Points, in no order, along strands that fork, close into loops and pass close to each other.
In the rows, 100 means zero.
Points whose rows are less than 47.9 apart are linked; no others are. Some points are linked to none.
z607: [104  62 113  94  72 114  81  86 116  76  79 106  39  81  93  60 104  73
  90 104 118]
z358: [114 103 108 124  85 105  94  94  91 112  98  98  96 101  90  94 103 101
  87 117 111]
z593: [ 70 118 102  67 115  68  82 124  71 136  93  98 145 116 105 148 100  72
 111 121  86]
z449: [ 77  84 109 107  89 112  74  97 149  96 100 109  64  86  98  82 101 104
  83  98  83]
z465: [ 72  97  98  98 115 111 114 108 101 111  80 133 108 103 112 117  85  87
  99 117 111]
z561: [ 78  95 120  83  94  87 106 106 122 108  71 127  92  67 107  97  75  90
  80 106  94]
z91: [101  96 103  83  84 114 107  79 103  57  76 124  48  90  94  84  99  87
 105  99 113]
z210: [120  94 109 107  72  92 106  83  88  91  84 105  72  91  86  84  87  92
  89 117 125]
z818: [ 92  68  99  97  89 119  69  99 149  70 103 113  27  79  93  83 114  76
 102  81  98]
z849: [112  70  99  93  78 115  88  87 121  70  92 109  36  87  94  66 107  67
 110  92 114]
z829: [ 92  99 114  98 100  95  89 113 136 113 113  84  97  66 100  96 103 101
  90  76  73]
z600: [ 72  97  93 100 115 122 114 116 114 128  92 119 131 109 119 103  87 112
  89  94  91]
z768: [ 86 134  90  77 117  92  85 102  88 107 114  70 138 116  93 129 111 125
 109  84  71]
z518: [ 95  76 125 103  86  97  76  98 129  94  89 101  57  60  96  78  97  87
  78 110 103]
z247: [ 89 100 102 109 108  96  83 130  77 138 107  87 141 124 108 119 117  88
  94 125 111]
z700: [140 110  81 108 103  89 111  71  85  75 129  94 100 114  95  95 102 123
 126  84 106]
z186: [109  77 101 106 109 112 124  86 108  67 101 103  68  87 112  85  98  94
 109  87 103]
z29: [126  87  88 100  79 112  88  85 121  63 125 105  39  92  82  78  99  95
 114  71 109]
z154: [118 111  80 103 122 103 104  89  60  90 124  95 130 123 101 127 109 119
 128  94 104]
z947: [ 77  94  83 101 116 123 100  91 143  80 110 111  73  86 101 100  91 118
 104  62  76]
z428: [126  94 103 121  83  86 107 104  61 112  86  87  92 105  93  96  99  87
  91 128 127]
z903: [ 59 112  82  79 124  92 103 122 110 132 107 117 147 122 109 135  80 107
 105 104  77]
z929: [134  98  98 111  97  98  94  99 111  97 126  84 101  93  93  74 114 115
  97  89 102]
z67: [125 111  93 117 104  99  98  95  97 100 117  78 113 106  95  87 123 122
 101  83  99]
z117: [103 111 121  88  96  67 104 104 104 106  96  89 111  83  92 105  99  97
  97 108  82]
z342: [ 89  97 103  92 103 103 112  84 132  61  91 116  57  76 105 102  94  91
 116  85  95]
z826: [121 108 109  83 101  80 105 102  68 107 112  61 131 102 102 104 121 101
 112  98  88]
z584: [ 85 117 104  67 108  89  93 115  99 129 110  66 140  98 108 105 113 113
 103  85  67]
z422: [112  95 122  99  84  88 110  88  87  91  72 112  85  78  88 100  80  80
  93 114 119]
z493: [101 114 110 100  96  75 102 110  66 114  80 113 111  93 101 120  98  71
  96 137 126]
z192: [ 64 117  99  82 103  86  90 110 131 127 101  96 118  95 103 104  75 132
  91  76  65]
z159: [123  89 101 115 102  93 125 105  71 106 101  73 126 109 108 100 106  94
 107 111 110]
z873: [112 102 130  92  81  65  87  94 112 104  90  97  74  59  89  97  96  91
  88 103  91]
z653: [ 83  84  96  92 105 114 103  90 142  64 102 108  52  77 107  90 103  94
 109  82  89]
z52: [122  82  92 100 102 105 124  72 107  50 102 111  65  82 101  87  93  89
 118  89 112]
z804: [ 85 109  81  99 127 125  97 118 104 127 102 100 155 114 108 123  96 125
  96  77  90]
z336: [ 98  99 106 101 113 100 124 108  75 124  91  95 126  96 110 122  97  88
 102 103 104]
z813: [ 77 108 107  88 106  94 101 125  95 151  96  99 140 104 113 114  95 107
  88 102  90]
z896: [ 85 102 105 101 106  89  89 125  86 138  94  80 133 105 111 100 116  99
  83 128 106]
z863: [ 68 111  99  60 114  80 110 117  87 132  93 102 152 107 112 131  83  88
 122 102  71]
z701: [120 102 106 120  87 112  98 106  87 114  98  82 101  99 103  83 109 113
  86 103 112]
z803: [148  56  83  91  67 123  83  90 124  60 119 101  35 102  86  45  98  67
 120  87 122]
z839: [106  63  96 106  82 137  93  84 117  68  91  93  61 114 101  61 114  91
  89  99 112]
z113: [ 92  97  97  91 119 109  98 129  73 134 103  82 158 123 102 122 115  93
 103  90  93]
z348: [108  94 116 115  90  88 103 109  76 117  89  91 100  97  99 102  97  88
  79 131 120]
z102: [137 100  76 111  89 109 102  79  88  76 116 111  77 118  96  73  95 111
 112  96 122]
z279: [139  98  92 101  77  84 121  77  80  72 105 111  86 107  86  77  75  81
 119 115 127]
z504: [112  75  96 102  81 115  60 102 148  79 122 103  36  85  95  78 122  87
 100  77 105]
z749: [130  99  86 114  75 114  99  89  73  89  99 107  72 127 101  75 100  96
  96 123 136]
z946: [127  99  95 103  85  85 128  89  76  72  80 116  78 108  96  92  83  82
 109 125 138]
z924: [ 83 120  93  93 109  94 108  87 118  81  89 110  81  89  95 115  90 115
 102  93  79]
z265: [116 121 115 100  88  77  96  90  97 102 106  87 105  96  89 102 107 103
  98 107  90]
z312: [114  75  94 103  74 113 108  84  93  62  75 108  63 111  96  64  97  84
 103 121 127]
z951: [124 107  79 107 125  94 108  92  52  96 121 103 126 127  99 128 102  92
 131 106 113]
z862: [ 68 116  78  79 136 111  90 126  92 128 111  88 166 130 110 131 102 113
 114  83  71]
z149: [ 92 102 110  93 106  96 120 112  83 125  79 103 107  83 117 111  98  98
 101 103 105]
z945: [112  66  94 118 105 129 124  86 112  64 104  94  66  95 112  74 108  95
 101  91 112]
z77: [ 81 115 114  77 110  65  94 115  73 123  86 107 141 109  97 146  93  69
 109 129 101]
z751: [ 81  97  92 110 112 136 103 116 122 115  98 109 124 115 115  96  99 127
  81  87  99]
z310: [141  89  85 128 105 122 108 102  90  83 118  85 115 117  96  78 117 117
 103  96 121]
z781: [ 82 117 119  86  99  76 108 107  91 111  68 122 107  81  99 119  84  86
  92 115 105]
z605: [ 93  90 108 121 100 104  98 118  70 129  86 100 112 104 107 112  98  83
  83 125 122]
z457: [122  89 113 104  60  89  77  86 103  83  96 110  48  89  84  61  92  85
  91 117 119]
z14: [128 104  97  95  98  85 122  83 101  61 105 107  70  84  90  89  92  90
 120  94 111]
z268: [109  99 119  94 101  74 118  97 117  91 100  90  93  74  97 107 104  87
 107  98  86]
z5: [ 96 110 131  88  88  64  93 104 111 102  78 107  85  56  99  88  95  92
  83 110 101]
z34: [ 76 123 100  91 107  94  83 109 123 121 107  88 123 103 100 105  99 126
  89  84  73]
z4: [ 74 101 112  90 106  92 103 120  87 146  87 108 136  93 116 115  84  88
  87 114  96]
z45: [ 59 122  97  61 110  74  92 113 101 132  96  95 142 101 106 128  84 103
 107  94  62]
z962: [118 122  94 100 105  91  94  99 107  99 124  74 114 106  91  95 122 130
 104  83  81]
z272: [144 109  99 103  84  87 100  96  69 109 119  77 112 119  87  87 105 104
 109 101 110]
z30: [ 77  98  97 100 101 116  87 101 160  89 112 100  75  79  99  97  97 111
  97  68  73]
z886: [127  98  85 125 108 125 106  89  97  69 122  96 115 119  92  93 113 130
 103  85 107]
z344: [ 78 114  82  85 125 109 111 107 121 110 110  96 134  99 107 106  91 135
 106  68  69]
z47: [ 74 126  95  91 114  91  95 114  80 124 106 104 137 115 109 140 106  95
 106 114  91]
z163: [125  88 109 109  87  85 114  97 104  98 102  85  73  77  99  73 105  82
  97 107 110]
z758: [ 93 112 124  78  93  68  93 105  78 122  90  82 119  93  98 114 104  90
  96 116  87]
z911: [112 110  81 111 130 105 102  86 102  75 130  90 126 108  99 112 108 137
 118  78  85]
z575: [ 86 111  99 114 104 117  96 100  87 107  95 114 107 117 106 116  98 105
  91 115 110]
z389: [ 83 112  99  63 126  80 109 114  76 105 107  79 145 114 112 127 109  97
 123  95  68]
z352: [147  65  86 101  73 113 109  80  97  59 116 103  54 106  90  56  87  83
 119  89 124]
z842: [116 117  98 106 110 100  82 115  76 115 113  81 142 129  92 117 119 112
 101 109 109]
z747: [147  87  88 127  72 121  89  96  93  91 114  89  84 114  91  59 104 104
  90 107 125]
z329: [100 121 100  77 110  92  82 116  65 120 112  64 148 120 106 118 129 104
 107 101  85]
z138: [121 110  97 116  87 100 115  83  71  85 105 111  95 121  90 104  88  93
 107 108 113]
z96: [ 85 113  95  82 117  97 119  92  98  89 104  90 115  87 105 120  89 112
 116  79  70]
z567: [ 99 120  96  91 113  89 111  95  64 106 106  89 128 116  96 137 103 102
 117  95  85]
z263: [ 71 103 117  93  94  92  79 112 118 136  94 109 113  86 113  86  91 125
  72 106  83]
z984: [ 96 105  92  98 114  97 100  96 136  83 120  81  87  83  93 105 101 115
 110  59  74]
z787: [ 80  72 103  95  93 123  85 102 158  71 110 107  43  77 100  86 108  82
 101  81  85]
z35: [ 95 123  83 108 112 103 108  88  77  87 110 110 101 113 100 123  92 117
 113  95 103]
z65: [110 103  96 126 111 129  96 104 104  90 106  97 123 114  92  96 112 131
  86  82 101]
z512: [ 66 100 124  82  96  81  95 104 140  99  74 127  83  67  98  99  71 102
  82  99  85]
z766: [122  91 103 116  69 103  81  83 104  85 101 105  54 106  85  61 101 100
  91 114 119]
z592: [103 113  93  82 118  92  90 109  54 116 110  84 145 129  95 144 114  79
 124 111 101]
z223: [119  99 127 106  84  71  89 102 109 112 110  81  86  69  91  86 107  94
  93  92  94]
z910: [ 89  89  99 122 100 130 104 106 101  98  86 103  94 108 109  80 113 106
  81 106 113]
z909: [ 70 116 106  51 121  83  75 132  69 136 102  86 150 128 109 137 112  78
 110 109  77]
z882: [ 93  99  99 119 117 117  91 131  87 132 105  94 145 123 107 119 121  99
  82 116 108]
z484: [ 82 133  84  89 114  86  99  90  95  95 110  83 118 113  94 129 103 124
 113  99  79]
z224: [158  86  88 117  79  90 111  94  88 101 116  78  81  97  87  71  98  96
 110  99 120]
z274: [122 103  98 104 108  78 129  89  67  93  98  99 112 103 104 116  92  94
 125 114 105]
z441: [ 71 119 103  68 108  94  82 124 100 143  99  78 156 111 107 107 104 115
  95  84  64]
z876: [ 85 105 105  82  98 106 111  80 119  66  78 122  56  82  99  90  93  92
 104  93 103]
z362: [101  91  91 104  87 129  82  75 127  58 106 106  49 111  91  77 119 108
 101  84 101]
z222: [ 80 109 102 102 108 107  81 107 142 106 110  91 105  93  97 106 103 131
  88  83  73]
z783: [ 68 107 109  75  99  85 100 109 115 126  70 120 112  75 108 106  74  98
  87 101  82]
z412: [149  82  97 110  86  97 102  97 115  84 125  92  65  80  91  72 109  95
 110  86 108]
z890: [120  86 114 115  95  91 128  91  96  92  95  87  87  87 107  85 102  92
  99 110 106]
z360: [ 71  95 126  75 100  73 102 109 128 134  83 109 115  76 107 102  73 100
  88 100  71]
z384: [ 97  85 119 115  94 101  92 106 116 127  92  91 103  77 111  74 107 106
  73 103  96]
z602: [110  86 120 106  84  95  91  89 129  86 112 105  69  84  80  91  98  88
 100 100  96]
z124: [ 69  79  98 100 109 135 121  96 118  96  84 118  93 102 113  91  89 110
  89  93  96]
z966: [ 98  93  88 128 115 120  95 125  86 118 102 101 132 122 117 111 113  97
  89 118 123]
z374: [113  84  84 109  94 131  86  90 135  63 123 100  53 101  87  77 112 106
 107  69  99]
z133: [ 65 123 101  78 100  84  93 100 138 119  94 108 102  80  99 115  78 118
  94  82  70]
z248: [117 126 100  94  94  81  99  79  88  92 115  85 104 112  81 110 100 110
 115  96  92]
z140: [113  92 125 103  93  89  84 104 121 118 117  75  97  76  89  92 111 102
  91  83  80]
z185: [151  71  80 112  81 114 102  79 106  67 132 106  66 108  83  62  87  97
 113  81 114]
z919: [ 88  96 113 101  85 108 111  95  92  81  57 130  75  97  99  91  88  74
  87 124 130]
z318: [131  72  77 104  64 119 104  78  89  68  90 103  58 128  93  54  87  82
 104 116 134]
z235: [106 101  99 114 107  89  92 120  60 129 101  96 123 120  98 136 109  68
 104 136 126]
z196: [ 86  97 116 103  80 105  95  91 112  93  76 118  63  87  97  87  98  92
  81 114 101]
z914: [128  91  79 109  76 120 104  81  89  74 103 110  69 129  96  62  95 106
 111 108 125]
z121: [ 60 107  93  89 113 108 113 114  99 122  82 141 121 104 113 129  70  88
  99 114 108]
z762: [102 102 100  99 119 100 116 119  62 124  98  72 144 107 112 122 114  94
 102  98  95]
z129: [ 95  75 119 101  77 106  90  87 102  86  73 108  54  85  98  71  96  79
  81 119 118]
z994: [112 107 110  95 103  80 132  95  77  86  75 105 105  86  99 114  91  88
 109 115 111]
z99: [ 91 109  97  78 115  80  85 126  56 130 101  92 138 118  96 153 118  62
 116 117 117]
z44: [ 82 109  91  86 124 112  90 128  85 127 111  84 168 117 111 126 118 105
 106  87  80]
z976: [ 86 108  96  94 119 101 121  83 106  81  99 106  98  83 104 120  83 112
 113  77  81]
z194: [ 73  98 110  90 110  89 103 130  83 138  84 115 140  99 114 135  90  72
  95 115 103]
z789: [ 82  91 101 110  98 114 115 102  80  88  64 129  87 114 109 102  90  75
  94 128 127]
z742: [ 93  85  90 108 119 130 105  84 131  60 120 104  72  92 101  94 103 117
 112  70  90]
z136: [ 70 106  91  86 121 105  86 131  97 161 106 105 152 116 116 124 101 105
  89 102  94]
z432: [ 93 126  93 104 113  96 106  93  74 101 101 109 123 113  95 139  95 100
 117 102 103]
z920: [148  78  83 118  72  94 119  93  89  85 107  87  79 106  95  64  89  89
 105 108 130]
z207: [120  86  75 124  96 119 126  93  62  83  94 108  92 129 101  88  89  97
 111 116 134]
z211: [ 83  76 107 104  84 132  88  88 128  73  89 107  57 110  99  67 113  96
  84 106  97]
z806: [ 79  86 112 117  93  98  94 113 106 125  80 100 101  86 111  83  99 104
  69 120 105]
z203: [121  73 109 115  80 101  78 102 130  96 119  93  55  79  98  64 113  93
  90  97 106]
z280: [ 56 113  86  81 117  93 110 110 117 128  93 122 123 108 108 124  76 111
  97  99  79]
z402: [119  88  96 115  66 112  84  89  86  86  89 106  64 115  94  57 101  97
  79 123 130]
z160: [ 91  94  96 118 105 123  88 110 139  98 103  96  93  89 111  80 119 128
  85  81  91]
z308: [ 61  92  97  95 108 123 112 101 126 107  85 126  98  97 110  96  77 104
  91  97  85]
z769: [109 126  98 104  98  90  86 101  69 121 105  88 117 118  91 117 118 109
 102 107 106]
z317: [135  93  85 109  90 112 102  77 106  67 127 104  77 106  87  76 104 113
 113  85 103]
z717: [107 115 104  87 104  90  94 103 122 103 117  67 114  90  98  99 121 123
 106  69  72]
z570: [132  71  82 119  96 129 113  94 103  69 111  90  71 101  98  64 109  97
 102  89 117]
z721: [ 85 105 125  91  92  68  82 103  99 124  86 105  93  71 103  97  93 103
  74 116  96]
z286: [ 95  96 117  88  90  89 100  99 132  89  86 116  64  55  98 100  91  88
  97  91  95]
z834: [ 79  85 102 112 112 136 123  91 110  75  88 116  91 107 106 107  96 104
  96  96  99]
z119: [ 76 112  89  84 125  93  79 136  84 154 111  94 158 126 114 134 114  83
 107 106  97]
z706: [ 96 108  94  90 124 104 106 109  63 111 112  92 144 123  96 148 107  95
 119  93  86]
z662: [ 85 120 106  73  97  86  72 114  77 125 102  74 145 120  98 129 116  97
 102 104  74]
z679: [ 74  74 121  98  83 122  74  91 135  91  90 112  60  92  97  75 108  95
  83 104  92]
z80: [119 105 104  88 116  87 117  94  79  98 114  74 121  98 105 109 115 111
 124  82  88]
z236: [128 100  84 108 110 102 103  82 113  64 130  93  81  97  94  95 112 120
 115  71  93]
z60: [ 97 105 108  96  72  94  94  87 101  66  68 131  65  98  85  86  94  83
  96 126 124]
z735: [135 117 102  93  85  71 117  94  73  96  92  92  94  90  89  90  92  88
 109 112 116]
z242: [108  92 102 119  96 119 101  93 112  90  99  98  75 101 100  70 111 106
  88  99 110]
z172: [ 69 111 110  83 105  89  85 119 113 152 101 103 133  93 116  98  82 119
  81  97  80]
z604: [ 92 107  96 102 106 105 112  71 118  60 102 107  76 104  91 107  92 115
 109  94  93]
z658: [128 108  91 100 106  85 121  86  49  82 119  99 117 119  96 117  88  90
 125 104 111]
z150: [134  97 101 114  67  84  99  94  71 104  85  95  86 111  87  88  84  86
  88 128 132]
z212: [ 62  89 119 100  93  99  88 113 113 124  77 118 101  83 118  90  87 108
  68 117  95]
z386: [116  92 109 100 105  84 110 100 131  91 114  84  81  72  93  94 110  92
 107  84  89]
z772: [116  96  99 114  97 110 116  78  89  78 102 108  88 110  93  98  98 100
 107 107 103]
z331: [136  60  88  95  65 122  87  75 108  60 108 103  45 111  81  50  92  73
 109  92 121]
z761: [ 86  95 108  87 102  92 102 114 142 128 106  90 109  74 112  95  95 110
  97  81  70]
z88: [141  88 105 119  88  98  83 104 131  96 135  86  76  84  91  71 116 102
  99  85 101]
z321: [ 75 118 113  77 104  69 104 111  87 113  73 118 129  93  98 139  84  85
  96 115  98]
z31: [117  88 106 100  76 102 105  85 112  68  89 112  44  86  91  81  98  85
 110  96 117]
z647: [ 92  79 118  89  83  98  82 101 134  78  80 117  50  60  99  84  97  75
  94  93 103]
z955: [143  99  99 126  83 105  84  98 109  94 120  85  90 111  84  64 115 116
  91  96 116]
z335: [101  87  99 112 104 128  88 108 142  89 108  98  77  88 114  70 126 110
  87  79  95]
z24: [ 97 109  94 109 120 115 112 105  91 111 104  94 127 105 109 115 108 118
 100  90  97]
z161: [114  95 117 106  69  74  71  85 115  87 100 110  54  73  87  73 100  92
  87 113 110]
z303: [ 67  91 117 101  98  93  99 123 103 142  74 116 121  87 115 107  78  94
  80 119 102]
z814: [ 73  85  92 109 115 127 120 114  97 120  86 121 115 105 119 106  85  96
  91 107 107]
z987: [ 67 113  85  60 129  79 107 123  79 122 103  85 154 122 121 134 106  96
 124  94  70]
z676: [101 123 106 102  89  82  79 101  86 122 106  91 117 107  93 108 111 108
  96 108  89]
z334: [ 93  96 115 125  86 104  76  94  88 111  93 105  90 106  98  89 103 108
  72 125 111]
z475: [148  87  96 104  77  92 118  76  86  71 101 116  68  99  82  74  76  78
 118  97 120]
z200: [ 91  87 118 112  90  89 110 108 103 114  73 106  86  73 113  87  93  92
  72 121 107]
z177: [ 88 112 110 100 103  68  87 114  75 127  86 102 121  95 106 118 100  89
  93 136 117]
z569: [ 75 122  86 102 120  92 111  99 110 100 107  97 124 115  99 126  95 128
 109  99  77]
z139: [ 87  97  89 116 113 115 123  96  73  96  81 129  96 114 110 115  94  82
 106 128 131]
z921: [ 88 103  87  99 123 100 132  80  94  72  95 118  94  97 115 121  89 109
 117  94  98]
z999: [ 96 108 100 121 100 122  93  96 116 100 103 102 111 110  92 105 113 129
  88  93  95]
z675: [119 113  84 120 109 111 105 106  78 105 108  99 114 117 106  99 118 116
 102 108 120]
z284: [ 92  85  90 122 110 141 112  98 105  84  95 109 112 120 111  89 119 115
  93 101 116]
z36: [ 97 108  87 100 125 114  90 121  94 115 110  90 168 122 104 122 117 126
  96  88  95]
z426: [ 97 100  91 102  93 113  98  77 113  60 107 112  62 104  87  91  98 105
 108  91  98]
z641: [ 93  83  91 119 118 128 121  92 112  73 105 108 103 111 115  92  99 118
 102  87  96]
z970: [ 75 118 103  74 119  86 113  97 101 114  92  97 119  86 104 121  79 108
 111  87  69]
z825: [ 66  98 115  90  97 108 111  99  98  87  58 133  82  87 109 100  83  85
  89 115 111]
z103: [ 87 109 110  99  98  84 112  97 103  98  80 116  95  87  93 113  85  89
  94 116  95]
z580: [ 78 116 125  97  95  72  83 106  87 132  86 112 107  92 105 107  94  97
  84 136 103]
z696: [ 62 122  76  84 124  96  96 117  98 125 108  94 147 122 108 136  91 114
 109  86  77]
z195: [116  85  89 106 108 115  88 106 145  75 131  88  65  79  95  96 117  91
 110  68  87]
z923: [ 92 101  92 111 121 114 124  88  81  77  85 123  88  99 113 111  89 106
 115 100 111]
z623: [129 126  99 102  87  89  89  95  68 114 118  87 117 126  90  99 109 105
 104 106 117]
z479: [ 66  93  96  91 114 115 113 106 132 121  97 118 119  99 119  94  80 123
  94  86  82]
z540: [ 57 111  94  85 115  99  86 122 102 145  93 134 129 113 110 130  72  91
  97 114 102]
z388: [134  66  90 110  87 134  76  91 126  71 122  95  56 104  88  64 119  95
 103  75 113]
z939: [126 104  82 118  87 106 104  99  77  97 112 100  95 123 102  86 107 111
  92 114 130]
z429: [105  75  91 122 103 147 103  88 103  69  93 103  89 122 114  81 113 106
  97  93 119]
z208: [116 114  84 112 113 106 107  87  77  86 113  98 115 119  94 118  98 118
 115  82 108]
z752: [ 96 106 109  98 104 100 108 103 115 110  91  97  88  75 108  88 106 104
  96  89  98]
z678: [110 105  96 118 108 103 102 107  65 111 103  98 124 128  93 132 100  89
 108 122 123]
z22: [114 107  91 110  99 100 105  90  66 105 104 109 105 125  88 120  98  92
 108 116 122]
z668: [ 79  94 128 104  88  94  78  95 122 111  85 113  71  69  96  87  90 101
  78 100  98]
z556: [115  87  76 126 113 126 119  92  75  72 107 106  98 122 112  90 108 114
 108 105 129]
z684: [ 92 113  99  82 107  91 102 103 108 112 111  72 120  86 109 107 117 119
 111  82  72]
z487: [ 70 129 104  71 105  75  94 100 104 125  91  88 123  91  95 123  86 108
 104  94  67]
z731: [131  88 105 119 101  98 122  97  89  94 107  78 105  93 103  94 107  95
 107  98 105]
z455: [122 113  91  95 115  87  95 114  52 106 116  79 147 141  96 128 117  84
 121 113 103]
z191: [106 115 104  87  99  72 110 101  58 107  96  92 125 113  97 127 104  75
 115 121 104]
z141: [101  91 108 104  99  91 103 115  95 127 100  75 129  99 106  98 117 102
  86 112  95]
z694: [104  84 105 114  93 119  95 105 128  95 105  90  65  84  98  71 114 102
  88  92 101]
z291: [116 113 116  82  91  65 107  99  72 108  94  84 124  99  93 112 105  80
 105 118 100]
z770: [150 101 107 107  76  82 110  91  79 103 105  78  92  95  86  81 101  93
 105 106 112]
z872: [ 81 102  94  88 125  96  97 133  74 156  95 104 149 113 111 139 104  75
 108 110 106]
z644: [ 78 102  86  92 120 115 102 114 123 122 101  92 149 109 110 112  87 130
  90  71  71]
z771: [100  89  90 112 121 139 109  89 120  75 112  99  91  97 107  96 112 122
 103  73  92]
z372: [ 94 115 104  93 107  74  85 121  62 129  99 105 131 118  97 146 108  65
 106 135 113]
z503: [ 87 107 111 115  85  92  86 100 124  96 106 103  88 100  97  90 104 116
  78 113  94]
z73: [ 91  96 108 110 104 104  99 114 114 130 103  88 122  89 111  86 113 113
  87 100  96]
z260: [ 87 102 109 111  87 103  78  91 143  94 110 103  78  91  87  85 111 116
  83  96  87]
z830: [ 91 114 103 100  84  94  87  86  90  87  84 128  76 108  91 102  91  95
  90 120 120]
z597: [104 110  93 108 100  98 117  99  65  91  88 121  97 110  99 120  90  81
 105 128 134]
z182: [ 78 103 117  92  91  93  71  99 133 114  93 109  78  72  90  94  85 111
  80  88  78]
z350: [113 112 100  94 117  91 118  83  93  87 113  78 103  87  98 107 102 109
 121  77  78]
z433: [110  94 104 102 106  95  88 105 146  85 127  95  62  65  91  99 120  90
 106  76  80]
z316: [ 55 111 100  86 103  87 103 109 118 127  79 130 113  96 110 110  72 106
  90 102  88]
z792: [ 79 117 120  71 100  77  81 109  81 132  94  82 139 103  97 124 100  87
  95 109  79]
z302: [ 71 113 103  90 108  88 105  92 136 106  89 106  90  85 105 103  78 113
  99  87  75]
z773: [139  95 100 103  82  83 107  91 108  80 115  97  65  82  91  78  98  87
 113 102 109]
z579: [ 85  99 101 106 107 116 101 100 120 105  99 100 105  95  93 102  91 119
  86  88  79]
z450: [ 96  97 109 110  94 102 118  86 105  82  86 114  91 101  90 104  94  93
  99 110  98]
z689: [ 93 113  83 100 131 116 103  99 112  91 118  87 133  98 109 110 112 139
 108  67  79]
z746: [120  98  91 110 112 107  92  96 133  80 130  85  86  85  93  99 120 116
 111  63  83]
z112: [ 86 129  91  95 116  97  82 114 103 119 108  85 138 117 100 119 109 128
  91  83  73]
z596: [133 123  89  97  92  88 104  78  82  74 118 105  91 113  86 102  98 112
 126  93 104]
z548: [104  75  98 106  79 125 105  73 104  57  92 111  62 117  91  70 102  85
 104 103 116]
z438: [126 102  96 104  85  81 121  98  66  88  83 113  91 113  96 109  82  75
 106 133 139]
z913: [106  96  79 124 119 128 115 104  72  92 106 106 118 118 116 109 113 107
 109 106 121]

How many points has the smallest loop of links through each point below? Write none if it is on no loop.
z235 | 11
z675 | none
z172 | 6
z717 | none

A piece is all that can be reached along the links. How many separate loops has the piece of each point below (a circle has one, a figure eight two, a Y none), and how many tips (points with one link)?
z706 | loops 1, tips 6
z272 | loops 0, tips 11
z140 | loops 0, tips 2
z903 | loops 0, tips 4
z334 | loops 0, tips 4
z579 | loops 0, tips 7
z335 | loops 0, tips 9
z653 | loops 0, tips 3

Name the points in between on the shortest way along the links from the first point to the second, in order.
z224, z803 | z770 z272 z623 z769 z676 z265 z117 z268 z386 z433 z195 z746 z236 z317 z185 z352 z331
z493, z829 | z177 z580 z721 z5 z873 z223 z140
z792, z161 | z758 z117 z268 z386 z433 z195 z746 z236 z317 z102 z914 z749 z402 z766 z457
z344, z762 | z644 z804 z36 z44 z113
z372, z919 | z235 z678 z22 z597 z139 z789
